Points, in no order, along strands that fork, close into loops and pass close to each other.
(in the rows, 128 means zero)
Points whose rows are less than 134 apart are linked; no others are. Some points are linked to none.
J_30: [133 105 149 141 181 152 104 174 131  67 148 159 107 129 150 214  92 187
 137 150 183 169 161 150 113 125 169 148 115  84 117]
J_937: [137 183 118 118 138 161 129 152 157 158  81 112 122 116 101 116 150 145
 125 104  94  88  69 120  94 136  99  93 121 124 123]
J_914: [143 142 144 105 114 108 150  84 155 126  80 151 118  76 162 166 129 156
 165 133 204 100 147 150 130 156 119 158 143 146 178]
J_562: [124 154 150 124 118 111 154 158 129 110 132 158 153  96 177 193 103 129
 130 105 178 136 131 166  94 167 126 174 124  85 166]
J_326: [121 134 166 128 122 104 138 154  56 129 154 112 129 176 133 121 129 122
 123 115 167 116 141 130 114 137 123 152 133 169  92]
J_395: [108 152 140 116 137 143 157  97 172 188 113 172 138 155 158 117 153  91
 154 155 150 123 120  90 178 115 140  59 148 185 108]
J_481: [105 158  87  89 143  70 128 171 117  86 157 120 163  66 129 120 137  87
 119  69  70 119 139 163 130 141  83 170 178 120 136]
J_683: [ 88  97  74 182 150  94 146  98 106 141 178 130 107 115 110  93 169  80
 133 122  99 153  91 143 183 130 146 100 154  96  97]
J_92: [150 159 170 122 135 157 164  84 142 147 115 135 142 150 128  96 100 116
 149 158  83 115 150 104 170  56 143  94 108 147 152]
J_597: [ 92  67 137 132  93  74 116  94 116 163 137 104 122 102  85 102 155 117
  91 146 142 167 102 142 130 130 165 120 148 128 150]
J_350: [146  98 126 140 100 103 146 131 160 126  86 107 157 147 144 140 109 134
  91 118  93 145 140 156  96 109 180 158  97  58 198]
J_448: [193 147 158 201 140 182 148 100 144 165 116 114 118 202 138 135 112 143
 153 161 158  93 123  89 148  94 171  66  97 138 142]
J_779: [123  91 168 131 123 170  86 155 137  66 126 123  97 129  55 118  85 111
  61 133 125 142 113 108 120 119 128  75  97 119 130]
J_429: [103 127  67 115 169  71 136 141 157  86 145 134 165  81 118 137 159  92
 117  99  79 151 142 150 158 146 128 156 147 118 116]
J_918: [119 195 117  79 103 142 110 152 124 101 129 145 146  80 152 161  74 141
 154 125  91 147 124 157  97 123 101 174 103  72 175]
J_598: [137 186 134 173 127 140 169  87  85 100 123 105 123 162 137 126 136  62
 163 132 126 102 110 102 126 108 190 122  89 130 122]
J_955: [144 164 144 140  83 172 140 146 151 179 107 130 128 140 121 149 120 112
 102 146 158 142  62 109 109 162 131  66  79 112 154]
J_755: [133 163  90 200 153 195 135 171 150 102 139 116 152 210 180 158 118 152
 157 119 123  92 116 123  80 132 149 126  93  73 132]
J_609: [ 97 140 172  47  93 149  83 132  87 128  95 128 136 157 122  78 130 159
 153 100 104 109 144 125  69  78 107 181 155 190  96]
J_651: [124 115 119 142 149 119 175 142 174 137  86 134 110  69 100 108 165 110
 109  89 146  77 114 133 147 166  77  73 152 124 138]
J_663: [160 107 138 158 167 151 156 173 161 180 162 174 104 133 160 167 102 195
  91 147 147 143 150 148 163 100 100  68 142  80 150]
J_795: [145 146 120 118 143 135 121 129 102 181 182 119 133 171 109  85 139 125
 114 141  69 117 123  97 163 108  85 103 142 159  79]
J_884: [103 123 108  94 128  99 113 101 180 123  60 126 152 122 146 138 136 170
 170 125 144 117 156 154  95 114 174 170 143 125 166]
J_473: [ 99 134 105 145 127 104 146 163  75 178 188 128 140 141 151 126 173  96
 135 109 195 116  96 144 140 190  85 120 152 177  58]
J_47: [ 89 124  58 156 112 109 130 109 114 100 122 112 141 148 134  94 156  58
 143  89  86 125  91 118 121 147 149 144 124 103  98]
J_800: [122 126  80 179 127 128 145 132  72 157 178 107 113 153 162 142 171 122
 157 133 192 131  92 132 120 205 122 142 128 146  72]
J_765: [139  72 103 158  78 125 109  90 133 161 110  97 112 151 108  99 155  98
 114 101 132 124 104 112 116 188 113 129 119 139 135]
J_587: [ 89 137 165  71  98 143  82 125 125 140 137 145 137 146 128 115  93 154
 159 126 133 142 133 121 103 118  95 170 141 169 125]
J_738: [158 164 158 107 145 141 162 115 128 136 111 135 122  71 113 101 126 129
 140 117 106  94 146 132 152 116  63 127 141 150 146]
J_418: [ 53 131 184 130 139 168 106 183 101  89 132 160 119 186 120  97  64 120
 112  95 131 117 126 135 115  67 130 104 135 108 120]
J_999: [155 151 112 182 139 112 166 201  64 128 168 105 130 173 154 111 118 159
 100  94  88 116 145 163 110  96 112 134 118  65 140]
J_458: [129 140 151  56  87 118  93 159 152 125 138 146 163  76 117 178 123 116
  68 161 151 198 100 124  95 174 133 127 111 143 145]
J_486: [113 113 134 145 161 109 136 226 120 104 112 131 107 126 110 139 130 165
  83  70 178 105 137 169  93 130  87 109 147  91 137]
J_943: [109 153 170  93 156 174  98 158 128 100  82 120 111 140  71 101 145 111
 140 105 132  75 114 103 111 127 120  94 131 200  61]
J_339: [158 112 151  95 101 160  68 119  85 112 189 135 133 152 134 150  68 178
 132 169 109 181 170 116 114  94 111 196  99 135 133]
J_467: [110  63 136 150 105 111 147  97 158 186 108 120 108 144 135 108 155 145
 119 118 178 118 134 125 136 164 109 130 151 142 144]
J_124: [118 118  99 151  59 108 133 113  72 158 109  87 116 156 141  75 121 132
 129  94 117  87  98 127  76 151 120 167 135  89 151]
J_188: [121 140 123 153 190 100 136 218 131  98 105 112 110 156 111 136 147 194
  89 103 144 109 139 175  77  67 141 100 132  67 145]
J_856: [120  98 115 141 113 137 140 147  99 119 218 164 148  77 139 150 121  58
  89 119 106 176 123 127 158 179  84 125 130 121  95]
J_522: [123 138 123  77  89 127  85 156 108  79 110 136 157 112 129 148  65 158
 113 119  92 172 134 159  80  96 139 187  93  76 176]
J_744: [141 141  92 184 149 143 162 113 139 133 156 122 155 196 185 139 156 101
 170 134 114 109 137 114 149 141 150 136 119 125  91]
J_650: [128 160 140 109 156 132 188 108 164 165 150 197 137 121 185 125 136 115
 139 170 145 117 152 118 200  87 109  77 160 165 124]
J_240: [144 143 146 118 156 153 127 135 151 141 115 127 112 150  99 110 171 114
 128 129 157  89 126  86 159 152  94  71 131 210  66]
J_226: [ 86 103  96 165 178 108 135 125  92 119 205 132  84  93 108 111 136 113
 158 125 135 125 132 138 190 136 108 119 168 111  85]
J_944: [148 190  81 105 106 137 116 132 115 131 121 106 141 125 130 108 107 136
 123 126  47 126  85 118  95 109 130 138 102  89 142]
J_87: [180 188 125 141 164 118 144 138 138  86  69  77 128 146 102 156 152 127
 126 132 158  93 117 118 103 124 188 107  90 150 132]
J_671: [ 95 135 128  96 124 141 128  98 173 145  82 139 136 109 143 101 118 152
 176 103 107  99 147 148 114 101 117 160 139 125 156]
J_161: [131  44 140 153 143 134 109  55 147 168 158 147  77  99 127 149 122 176
 150 196 178 162 144 121 172 118 161 104 141 131 142]
J_815: [160 116 104 132 113 119 121 192  66 108 147 112 126 161 136  85  98 149
  68  81  51 129 155 128  96 100  88 147 142  81 135]
J_558: [156  93 139 107  73 119 111 182 117 139 183 147 158  81 140 167 119 101
  49 156 126 203 104 125  94 190 128 118 129 122 134]
J_94: [144  55 147 137 141 110 132 149 120 106 187 145 143  90 123 160 130  88
  74 142 121 175 165 131 154 174 114 140 147 135 101]
J_289: [157 186 127  84 120 114 116 172 131 124 115 126 145  62 100 175 145 117
  97 142 154 150  94 133 105 176  90 120 106 138 145]
J_302: [139 161 181 148 130 152 150  91 123 175 139 119 120 183 154 119 100 148
 156 169 142 128 133 109 145  59 164  91 120 129 150]
J_365: [ 90 161 139  59 123 131  72 168 105 119 163 152 145 158 152 146 105 144
 138 154 135 173 131 126 106 116 121 157 137 149  88]
J_764: [126 124 130 109  63  91 118 195  41 125 157 133 144 122 140  78  93 117
  62  83  71 129 126 128  97 107  75 153 175 110 126]
J_180: [169 137 131 104 164 146 112 184 127 105 146 140 138 162 146 151 124 177
 130  98 122 138 203 142 114 110  77 177 144 140 109]
J_749: [ 97 116  64 167 165 169  99 117 197 120  97 135 126 157 132 126 155 128
 159 100  99 104 113 114 136 144 120 115 132 107 103]
J_784: [ 64  93 108 121 146 119 114  99 171 151 160 164 122  58 123 154 124 139
 140 165 131 188 106 162 147 119 156 119 136  78 156]
J_695: [154 156 134 148 163 135 172 103 104 102 138 121  98  83 107 127 128 128
 160 141 129  94 137 124 185 105 107 121 121 106 140]
J_383: [207 156 128 126 149 154 143 128 147 132 132 139 154 156 180 191 121 168
 152 153 138 138 163 122 131 150 123 160 102 132 138]
J_185: [132  94 162 138 113 130 148  87 165 107  50 126 121  82 106 146 105 141
 129 131 153 110 148 148 131 105 153 120 106  94 222]
J_752: [153 146 102 131 146 107 125  79 113 165 153 104 105 104 112 144 139 171
 162 196 145 156 111 125 148 107 179 133 119 127 125]
J_949: [152 170  96 140 148 143 206  95 163 117 102 183 147 129 220 139 149  93
 182 114 135  79 158 147 152 138 103 153 142 139 137]
J_922: [120 166 141 132 108 165 137 193 142 160 105 133 149 166 146 126 105 117
  69 114 109 133  74 137  96 118 144  70  93  98 144]
J_414: [ 71 106 102  88 132 132  74 152 174 141 131 143 135 140 121 116 132 131
 104 130 119 154 117 126 110 149 106 122 148 141  93]
J_544: [155 130 160 153  93 140 134  75  70 115 171 109 102 116  95 123 105  82
 119 155 130 150 119  96 164 146 147 123  98 144 118]
J_896: [ 79  71 123 124  89 145  77 117 170  81  75 114 114 135 104 121 132  93
 123  83 138 120 120 119  83 198 124 156 120 130 127]
J_551: [ 94 166 157 116 125 166  85 175 114 128 149 152 127 192 131 116  70 125
  96 139 104 155 102 118 109  48 153  93 107 110 114]
J_507: [134 180  99  90 103 139 107 145  93 149 174 132 125 108 144 128  79 156
 135 147  71 163 113 133 108 102 101 159 116  75 150]
J_966: [133  79 167 178 130 153 127  94 139 147 145 148  89 134 134 153 113 128
 134 166 179 149 119 107 161 134 160  94 113 119 127]
J_62: [110 191 139  86 130 162 105 206 162 123 133 167 165 133 141 158  97 115
  76 131  93 169  90 127 106 123 122  80 109 101 130]
J_728: [152 170  78 187 162 142 154 176 124  97 139  97 131 166 158 137 133 162
 134 109  82 102 123 144  89 110 129 146 113  54 141]
J_151: [ 92 140  76 108 147  77 135  79 151 127 102 126 159 108 169 157 168 145
 197 159 143 143 137 152 123 119 191 178 143 130 128]
J_673: [ 74 114  79 117 112  82 117  86 144 198 133 103 118 112  98  80 158 138
 141 136 118 158  81 141 122 130 145 122 160 107 152]
J_523: [154 143  86 171 116 131 130 137  50 105 160  92  99 137 124 123 137 107
 137 113 143 114  98 106 120 189 106 144 110 134  92]
J_284: [161 154 147 196 120 200 165 112 141 190 118 107 121 191 140 101 123 117
 146 125 112  72  94 104 141 110 124  64 113 114 156]
J_324: [113  87 171 106  82 147 105 104  90 133 194 143 132 134 149 124  67 132
 132 158 119 176 165 122 131 130 107 189 126 107 135]
J_776: [111 101 121 134 167 129 115 152 137 137 159 140 130 200 149 124 150 159
 142 126 133 120 183 116 146 111 121 142 161 170  60]
J_846: [127 123  93 202 148 200 114 146 169 116 114 121 120 182 143 139 123 135
 152 103 141  84  98 111 122 152 127 100 100  99 120]
J_171: [ 93 140  92 127 136 103 142 200  81 108 184 128 126  88 117  91 122  90
  96  66  96 101 122 148 138 148  55 127 178 123 104]
J_108: [ 64 136  85 141 165 141 122 120 182 127 103 135 131 135 105  89 165  83
 153 108  96 105  86 111 154 132 131  78 141 148  78]
J_677: [117 139 177  86  92 119 147 110 175 124  74 166 149  76 141 166  92 146
 145 132 184 130 143 154 115 109 133 125 118 126 217]
J_912: [136 173  91 196  99 123 158 102  73 127 147  84 145 210 161 109 148  76
 140 134 112 109  87  99  95 117 225 126  95 134 102]
J_167: [133 103 100 134  95 162  92 127 128  89  87 101  97 126 103 106 128 126
 134  72 116  88  99 111  78 204  92 179 117 122 115]
J_434: [105 100 132 150 158 110 162  91 109 171 191 161 110  61 151 149 133 137
 147 173 143 166 107 156 173 116 148 119 151  90 138]
J_924: [129  68 121 127 113 114 113 102 178  69  60 111 135 112 117 141 156 106
 137  94 162 111 159 122 110 193 131 177 123 155 129]
J_713: [ 96 128  97 109 144  97 116  53 113 134 139 108 116  89 127 144 145 172
 213 175 168 137 139 137 144 113 161 173 145 143 130]
J_612: [142 150 129 165 120 159  85 104 130 135  85  80  76 134  62 114 130 115
 146 127 160  98  74  87 106 139 170  79  97 145 129]
J_913: [149 121 121 113 112 147  91 135  92  67 116 115 109 114 111 170  69 185
 147 131 135 147 151 144  74 122 129 206  93  66 172]
J_381: [167  95 109 178 172 123 139 134 151  55  96  96 115 144  94 123 130 117
 109 103  81 108 154 116 165 119 154 127 105 100 131]
J_111: [159 181 124 117 112 100 180 148 138 154 119 134 170 101 176 168 127 138
 121 114 118 123 129 168 108 147 103 157 121  82 195]
J_361: [124 167 132 139 157 127 155 133 128 131  99 123 137 149 122 136 188  83
 158 118 190  84 111 104 133 175 133  89 126 201  66]
J_256: [127 171 148  81  91  97 111 143 118  86  81 111 154  63 103 150 135 101
 113 105 137 112  87 145  78 150 118 155 108 137 164]
J_780: [146 107 115 151 134 134 149 141 175 209  93 106 122 168 145 109 162 187
 118 114 166  85 133 135 112 142 104 102 144 132 135]
J_808: [162 166 122 140 135 133 102 161 104  88  85  87 109 180 104 137 116 158
 112 126 136 123 114 120  62  97 187 136  87 123 122]
J_135: [144 127 175  97 116 154  74 118  78  84 144 124 118 151 105 170  71 160
 125 166 153 179 170 125 110  82 172 174  85 145 137]
J_380: [114  52 151 135 101 116 116  85  98 112 188 145 140  87 133 132 112 100
 126 153 116 175 166 141 155 154 120 183 139 120 126]
J_60: [177 184 127 106 152 133 176 130 135 124 132 156 152 120 191 162 130 138
 159 141 131 117 182 137 155 118  96 157 141 139 124]
J_706: [175 101 201 158 136 109 187 139  89 124 156 148 137 118 163 167 103 136
  93 134 154 138 167 149 149 120 136 138 121  98 167]
J_668: [146 108 190 109  54 119 123 159 115  86 104 138 156 124 120 146 112  73
  52 115 151 142 112 111  95 166 132 112 101 141 144]
J_475: [156 128  99 167 129 119 128 117 102 143 166  94 150 220 163 132 157 107
 128 150  95 132 122 107 126 125 202 143 116 149  91]
J_909: [129 137 120  92 148 118 120  74 163 154  63  89 142  85  59  89 141 138
 133 149  97 111 123 115 138  67 175  93 122 177 148]
J_373: [127  74 135 130  83  71 114  92  89 127 164 108 127  85  97 126 140  77
  53 165 123 184  88 125 131 139 194 112 126 141 110]
J_521: [ 85 118 141 120  73 141 118 115 103 130  95 116 116 121 134  66  93 117
 133  87  80  95  90 149  81 114 123 162 120  71 186]
J_886: [ 59 129 151 139 154 152 116 149 128  90 110 155  91 146 125 125  88 152
 164 115 165 116 135 131 121  77 141 125 129  90 131]
J_293: [123 150 135 151 141 143 171  69 136 124  77 133  83  80 124 104 122 142
 187 135 137  74 130 131 153  94 121  94 135 113 176]
J_176: [176 123 134 178 138 163 176  96 158  80  89 153 122 155 162 165 143  73
 165 125 154  96 148  97 175 161 146 113 102 139 119]
J_113: [117 128 113  65 154 101  95 146 159 124 128 140 134  39  93 177 129 199
 114 178 155 165 125 162 130 107 128 116 138 118 153]
J_137: [113  83 109 103 184 124  87 174 146  78 149 144 131 169 138 132 130 158
 138  99 113 141 217 137 134  99 104 170 163 168  66]
J_174: [141 107 139  80 140 157  61 142 143 152 129 118 114 137  79 100 122 208
 113 136 111 141 183 125 108  83  62 139 143 174 120]
J_498: [146  98  64 119 122 141  75  80 161 141 121  89 143 156 106  73 148 119
 141 124  28 119 118  88 134 125 125 147 136 138  96]
J_731: [130 144 130 121 126 133 143  62 113 172 194 166 132  92 164 146 117 134
 174 183 124 168 136 133 183 114 118 153 125 110 143]
J_392: [135  86  86 189 127  82 167  55  97 129 138  88  93 117  95  84 182  90
 141 126 113 131 109 126 176 146 134 127 133 110 120]
J_599: [ 64  92 134 130 144 130 140 106 176 147 110 171 112 138 129  90 144 112
 137 120 168 104 138 110 176 116 113  60 168 175  90]
J_242: [183  88 133 164 157 129 154 147 158  68 109 129 132 136 152 157 132 108
 109 102 116 124 193 135 163 168 129 145 114 110 128]
J_618: [128 144 134 116 181 108 139 182 153 113 101 125 134 139 114 138 155 142
 106 124 142 115 144 137 134 104 138  91 134 146 111]
J_394: [143 157 124 136 125 146 170  93 162 123  61 149 130 113 166 134 153 114
 176  99 173  69 134 127 120 165 105 137 130 146 137]
J_210: [140 127 112  93 139 107 117 129 164 151  70  92 126 108  76  93 161 162
 114 127  97 105 104 128 106 120 126 110 137 148 141]
J_227: [153  97  93  90 116  96  73  71 126 153 130  75 146 157 109 140 142 172
 142 173 103 173 155 112 119 112 186 174 110 167 111]
J_617: [ 94  97 127 133 153 126 103 132 128 106 159 139  95  96  75 127 128 130
 118 147 155 138 127 119 163 140 116 104 136 122 108]
J_7: [134  85  98 111 132 106  80  92 126 120 132  87 120 150  80  98 149 145
 120 142  87 140 140 105 137 106 153 144 139 168  99]
J_799: [111 159 189  63 104 166  87 143  96  99  57 112 120 142  79  91 134 143
 149  90 136  82 116 112  67 113 138 135 134 205  89]
J_262: [ 82 143  73 121 192  81 147 124 168  94 137 161 150  71 159 134 165 109
 158 133 107 139 143 165 167 102 144 127 170 106 122]
J_660: [ 99 170 131 145 117 168 113 147 162 178 121 128 133 194 127 104 106 121
 104 140  93 137  70 107 100  78 173  73 112 103 128]
J_579: [ 99 129 125 109  73 111 123 174  98 128 108 132 146 118 130  77 103 114
  79  76  81 111  81 136  88 132  94 129 142  96 149]
J_624: [138 153 121 135 139 142 162  85 127 199 189 176 113 138 189 126 130 141
 171 171 148 126 145 114 187 120  88 111 153 150 108]
J_125: [131  96 148 146 166 134 190 169 153 119 150 192 124 135 181 147 107 141
 101 131 142 128 179 151 181  82 113  89 158 101 141]
J_261: [126  65 143 121 117 104 144  69 159 176 121 153 105 110 144 122 148 162
 128 165 185 141 163 127 167 127 131 110 166 150 153]
J_873: [162  78 165 191 135 172 155 115 160 113 125 167 116 176 157 154 113 109
 123 133 150 115 161 105 182 130 146  80 121 131 125]
J_862: [100 129  65 168  89  93 134 117  83 112 158 136 139 126 135 123 160  45
 128 110 113 168  49 131 126 172 172 125 122 100  90]
J_375: [142 111 179 140 155 155 107 136 117  58 134 145 105 136 104 178  86 145
 139 147 161 144 170 132 139 101 172 127  96 127 125]
J_748: [140 120 141 158 123 171  93  90 116 129 103  89  61 140  72  99 116 161
 176 112 142  72 110 105 121 134 112 120 121 131 121]
J_449: [155 114 157 117 121 207  99  88 176 126 124 145 148 164 122 103 118  84
 135 137  58 108 148  83 153 130  87 111 119 166 106]
J_252: [112 121 176 109  97 183 108  86 141 163 126 134 133 157 117  71  97 100
 145 139  72 120 121  81 150  89 112 102 126 164 131]
J_366: [ 89 156 186 115  96  85 132 127  82 146 125 115 133 155 140  91  97 158
 133 112 122 129 130 161  84  40 154 162 136 106 173]
J_172: [170 103 151 105  44  92 119 147 113 126 130 124 155  87 108 132 127  86
  17 142 104 170 107 109  99 166 111 109 115 128 142]
J_78: [170 113 146 129 123 116 144 143 108 120 152 119 137 123 139 139  97 150
 101 122  96 143 170 143 141 115  99 152 113  91 163]
J_63: [148 145 125 104 132 119 118 105 139 151 150 124 138  95 109 155 128 117
 111 180 117 179 107 114 154 129 154 109 104 131 123]
J_222: [ 75 149 111 143 166 128 126 144 133  99 107 132  92  92 124 128 127 155
 163 104 168  94 119 159 125 134 113 137 140  97 130]
J_537: [159 121 113 139 116 140  69 151 102  85 117  94  98 151  82 126 112 134
  71 126 121 137  90  97 107 125 148 108 100 123 114]
J_699: [158 165  78  99 146 149  72 147 128 140 201 127 149 162 142 135 106 167
 148 161  52 167 144 107 137 104 104 157 130 131  87]
J_511: [128 120  93 134 139 147 106 137 115 150 179 124 139 175 137 108 143 110
 146 116 109 118 143 105 156 155  79 143 146 173  59]
J_162: [179  86 144 155 111 137 150 136 122 131 112 111 129 162 146 157 130 127
 111 105 160 116 163 127 119 184 104 152 112 131 123]
J_483: [139 109 160 126 147 148 150 140 155 121 153 164 145 153 153 129  87 138
 109 127  97 148 194 127 165  95 119 124 134 121 141]
J_822: [ 78 148 128 128 140 108 168  89 168 173  87 144 102 106 151 102 145 139
 173 148 157  90 121 139 154  69 162  73 167 130 167]
J_158: [ 97 118  70 164 112 130 117 162  62 110 211 154 136  98 146 144 130  51
 110 113 121 168  63 134 130 183 124 126 123 108  79]
J_604: [138 100 139 110 135 111  93 121 107 112 184 136 138  80  84 145 130  88
  61 187 112 210 112 110 146 139 172 102 116 160  87]
J_179: [144  91 131 113 148  73 140 102 118 148 136 121 154 123 152 139 127 180
 131 169 118 157 187 167 154  71 168 165 137 123 159]
J_368: [180 119 134 105 143 101 150 145 115 138 121 111 147 142 148 113 127 177
 121 104  90 121 211 151 128 102  76 185 150 142 141]
J_659: [141 140 136 131 119 169 131  97 128 136 158 152 141 139 146 113 121  76
 147 124 100 112 148  94 180 157  60 145 132 162  91]
J_875: [115 110 151  51 126 142  82 110 169 155 102 132 129  90  81  96 141 182
 128 139 134 125 155 115 110 119  63 131 169 193 119]
J_450: [117 132 141 107 105 131 150  61 175 124  71 119 156  76  79  85 139  78
 139 128  67 113 122 117 162  85 142  91 123 152 162]
J_939: [152 198 111  89 111 118 152 169 137 153  96 119 161 102 140 121 142 132
 121 104  82 108 100 148  97 138 105 135 123 103 162]
J_40: [139 113 165 132 118 120 116 109  39  95 189 116  97 153 123 120 105  91
 137 152 142 142 141 100 153 135 136 158 122 171  75]
J_462: [103 182  50 119 182  99 148  84 160  87 104 136 148  83 152 145 183 124
 209 143 124 117 132 134 145 123 158 148 135 131 119]
J_45: [171 152 157 120 118 129 132 152  81 101 124 111 141 212 158 152 121 123
 132 135 139 131 153 115  97 131 164 165  89 173  99]
J_576: [110 192 169 129 123  99 160 139  93 132 112 124 140 124 110 126 156  65
 127 119 180  94  70 125 117 150 144  85 129 170 115]
J_83: [ 85 105  93 164  96  66 152  99  89 183 130  86 112 145 130  71 164 118
 141 101 120 116  86 157 110 131 144 148 156  91 146]
J_637: [132 131 116 113 128 124 143 105 174 135 130 154 166  93 120 145 164  78
 135 145 115 169 109 126 161 169 128 110 120 148 116]
J_996: [134 123 114 131 118  75 171  88 142 172 108 114 161 149 188 124 151 149
 151 146 114 134 159 156 133 100 166 168 136  98 181]
J_411: [122 134 134  82 149 167 100 121 178 157 103 141 114 118  99 110 154 156
 140 118 161 101 137  98 129 159  63 114 163 218  70]
J_391: [117 128 137 110 112 112 150 151 168 149 105 145 156  94 109 133 154  91
  86 105 123 130 108 128 147 160  91  83 134 136 137]
J_762: [211 121 158 154 136 142 136 150 103 106 146 111 121 181 148 187 124 162
 129 139 162 138 160 119 113 157 142 158  88 127 112]
J_358: [ 70 172 138  60 135 165 106 183 182 137 117 178 168 125 128 103 104 113
 111 105  70 134 114 128 105  99  95 105 136 125 116]
J_277: [136  96 104 151  85  80 158 108 148 174 101  97 165 156 173 131 152 139
 118 119  98 145 120 161  96 150 157 180 121  67 182]
J_797: [153 121 129 155 139 146 144  64 120 132  84  88  68 103  91 108 138 159
 203 141 176  77 148 112 134 129 129 125 125 147 147]
J_838: [ 67 121 107  85 154  67  86 130 141 135 152 133 135  58 108 163 139 158
 128 167 146 176 101 171 127 114 180 134 142 113 133]
J_203: [136 106 208 128 108 153 113 153 148  86  80 134 122 138  92 146  88 101
  73 123 165 143 129 110  95 135 151  91  91 126 149]
J_199: [120  89 137 149 153 137  96 153  99  69 173 129  97 117 136 174  80 178
 120 127 151 159 157 164 102 120 147 187 112  55 145]
J_330: [127  94 165 109 150 126 138 221 131 173 179 176 150 141 168 172 122 167
  75 120 175 173 169 162 121 136 107 110 172 139 116]
J_876: [148  53  81 184 135 109 120  97 146 144 140 105 117 160 103 103 172 113
 107 117  99 132 129 119 157 172 132 131 134 120 111]
J_854: [ 77 136 160 122 164  85 155 133 153 146  95 144  94  83 109 119 145 169
 129 136 189  98 114 155 145  86 134  59 160 119 175]
J_132: [108 107 100  85 102 129 111  80 160 127 100 114 160 107 100  68 140  98
 132 125  33 130 133 107 135 112 126 148 127 151 137]
J_288: [134  90 136 155 138 114 130 105 136  98  81  98 107 129  98 116 113 134
 119 123 131 114 147 129 133 108 166 120 115 120 151]
J_809: [113 127 147 115  94  68 137 177  31 128 191 124 131  98 132  96 120 106
  88  91 130 120 125 146 124 147  71 148 168 137 122]
J_539: [102 156 157  88 134 173 138 136 158 127 107 153 139 109 136  98 115 118
 140  98  82  82 142 129 128 107  81 118 151 146 120]
J_257: [167 133 162 158  87 163 112 107 126 168 107 103  91 156  96 127 112 123
 124 147 177 124  88  84 116 163 140  86  88 141 157]
J_387: [110 153 136 123 172 114 134 184 134 102  65 127  99  85 100 133 150 161
 128  73 198  67 113 163  86 153  88 128 155 130 132]
J_400: [169 104 119  83 128  76 103 114  98 154 165  94 139 131 110 143 131 194
 109 181 121 178 162 145 127  90 157 172 135 163 122]
J_325: [131 148  82 141 110 123 117 141  84  78 133 110  96  79 113 132 123 106
 142  91 131 106  88 125 102 197  87 168 119  98 114]
J_641: [171 181 130 167 148 158 153 128 148  84  88 119 113 141 142 188 132 115
 172 140 163 104 123 105 124 153 174 115  75 123 133]
J_837: [ 98 150 135 132 108  72 138 148  64 168 160 114 136 144 132 132 178  82
 113 133 193 135  66 133 123 163 162 101 139 180  81]
J_128: [155 139 119 110 114 131 128 145 139 126 178 149 155  67 156 189 102 119
 111 121 146 169 151 157 116 191  77 170 142 106 145]
J_720: [154 152 160 136 101 129 154  74 107 125 109 117 121 118 109 122 135  71
 167 135 142 120 114 108 147 139 147 128 104 151 154]
J_50: [ 89 104 124 140 163  98 170 140 156 151 107 155 107 101 128 109 170 138
 107 110 191  87 128 147 164 137 114  65 168 141 119]

How many points has the smallest loop of links through each point below? Write none if it is on no loop.
J_604 | 19
J_752 | 16
J_677 | 12
J_966 | none
J_539 | 12
J_624 | none
J_609 | none

A piece is two or more points that can be reached from each other along the links. Count, over all rows, the pieces, the separate loops (a circle has one, a figure eight two, a Y none), the forks (points with three links) and the tips (points with one).
pieces | 6
loops | 4
forks | 13
tips | 17

Name the points in between on the shortest way along the links from the first point to the second, in order.
J_124 / J_612 | J_83 > J_673 > J_597 > J_373 > J_604 > J_63 > J_637 > J_391 > J_651 > J_50 > J_854 > J_822 > J_293 > J_797 > J_748
J_799 / J_896 | J_943 > J_240 > J_361 > J_576 > J_837 > J_473 > J_800 > J_523 > J_325 > J_167
J_749 / J_551 | J_846 > J_755 > J_728 > J_999 > J_815 > J_764 > J_809 > J_171 > J_481 > J_429 > J_262 > J_462 > J_151 > J_884 > J_671 > J_539 > J_358 > J_62 > J_922 > J_660
J_185 / J_544 | J_288 > J_381 > J_242 > J_162 > J_762 > J_45 > J_326 > J_40
J_94 / J_7 | J_380 > J_324 > J_339 > J_135 > J_375 > J_30 > J_199 > J_913 > J_522 > J_918 > J_507 > J_944 > J_939 > J_937 > J_210 > J_909 > J_450 > J_132 > J_498
